Each row is a point on a tangle of strands that fork and nearly touch. The rows are in no order.
In the rows, 128 means zero.
Two points are linked if the straight distance between their rows is under 44. Some points are linked to none.
Q_409: [ 94 104 104  90 115  85 144 111 122 163]
Q_943: [164 163 135 136 156 188  77 180 118 118]
Q_311: [150 121 134 169 116  91 182  92 148 167]
Q_823: [200 106 137 158 154 122 122 130 153  97]
Q_848: [153 100 126  97 131 119  93 132 146 104]
Q_824: [156 106 161  91 169  71 175 134 139 175]
Q_443: [155 100 169 103 182  74 167 159 136 154]
Q_920: [ 89 119 110  78  76 129  95 105 136 130]
Q_40: [ 65 123 101  93 101 130 113 117 110 128]
Q_248: [ 99 106 103  79  83 105 101  99 140 147]
Q_467: [167 122 136  87  93 146  78 124 160 105]
Q_727: [ 53 118 112 102 133 103 152 139  95 136]
Q_333: [ 53 135 131 106 163 100 150 177  90 113]
Q_326: [130 168 129 108 129 189  74 173 113 122]
Q_479: [112 101 102  91 111  82 132 102 135 161]
Q_142: [ 69 123 122 108 150 108 146 159  99 116]
Q_214: [167 130 118 204 104 115 164  78 161 143]
Q_869: [170 135 117 207 111 134 151  81 151 126]
Q_862: [184 110 145 162 170 121 137 144 139  95]
Q_277: [156 138 137  92  88 164  82 127 149 111]
Q_181: [193 147 137 148 146 187  83 151 138 111]
Q_285: [178 136 122 180 116 158 116  94 147 113]
Q_38: [ 95 136 151 169 155 128 176 145 101 120]
Q_987: [139 169 129 123 145 191  76 178 110 121]
Q_523: [109 177 129  93 119 192  74 184 103 127]
Q_376: [121 150 113 141  76 167 107  84 137 128]
Q_50: [ 57 117 117  91 128  88 167 130  98 167]
Q_734: [136 129 124 139 150 150 112 137 119  99]
Q_33: [126 113 129 144 146 114 150 132 120 116]
Q_510: [152  97 127 107 149 112 105 142 140 102]
Q_389: [157  96 137 119 165  96 131 151 135 110]
Q_845: [179 155 133 159 163 187  90 162 125 110]
Q_614: [148 125 119 173 121 131 143  98 135 121]
Q_237: [135 148 127 103  95 173  86 128 128 115]
Q_402: [113 112 135 138 137  98 165 126 119 140]
Q_703: [102 130 114  93  78 144  94 102 134 125]
Q_130: [129 147 107 167  75 151 121  71 147 134]
Q_348: [ 67 138 105  99  90 154 105 112 109 123]
Q_136: [125 146 123 107 115 172  88 135 124 112]
Q_41: [138 126 109 174 103 124 145  83 142 132]
Q_191: [ 71 114 106  92 117  88 159 112 107 167]
Q_484: [ 79 172 116 102 100 195  91 146 100 130]
Q_707: [144 116 130 148 123  86 174  98 143 169]
Q_867: [ 74 154 159 154 177 123 173 175  91 107]
Q_71: [ 82 156 112 103  97 177  96 125 106 124]
Q_711: [165 111 133 111 137  71 170 101 152 180]
Q_819: [105 106  98  92  93  95 114  95 140 153]
Q_855: [ 82 173 114 110 137 184  88 167  93 116]
Q_118: [115 116 124 139 118  91 171 105 125 162]
Q_195: [156 127 130 195 110  98 185  83 151 162]
Q_132: [201  99 140 168 146 102 142 116 155 115]
Q_22: [158 116 131 174 135 120 153 110 138 121]
Q_921: [174 136 118 191 106 144 127  81 156 119]
Q_519: [166 106 134  86 112 128  78 126 160 104]
Q_887: [ 56 147 165 136 175 105 173 180  90 120]
Q_699: [176 108 135 168 138 112 145 113 146 118]
Q_205: [159  96 169 119 179  79 162 162 137 136]
Q_228: [130 133 104 168  86 131 135  74 147 137]
Q_416: [ 85 179 119  95 120 191  79 171  96 126]
Q_752: [185 121 140 120 144 153  82 143 149  93]
Q_382: [ 64 112 106  89 122 109 128 130 105 133]
Q_673: [158 112 150 101 154  71 176 117 142 182]
Q_775: [169  92 150 123 175  87 145 157 138 114]
Q_349: [ 93 138 167 166 167 120 181 160 103 119]
Q_7: [114 127 135 157 150 127 160 137 108 115]
Q_358: [189 134 140 130 143 171  80 144 145 100]
Q_309: [ 54 141 150 120 169  98 167 179  89 119]
Q_271: [112 144 113 117  68 156 101  91 139 129]

A fork is a point with three links, a tip a point with one. Leave the first point through the second and follow the links. Name the first fork or tip that comes.
Q_775, Q_205 => Q_711
Q_348, Q_40 => Q_727
Q_510, Q_848 => Q_136
Q_118, Q_707 => Q_285
Q_523, Q_326 => Q_752
Q_358, Q_181 => Q_416
Q_228, Q_41 => Q_862
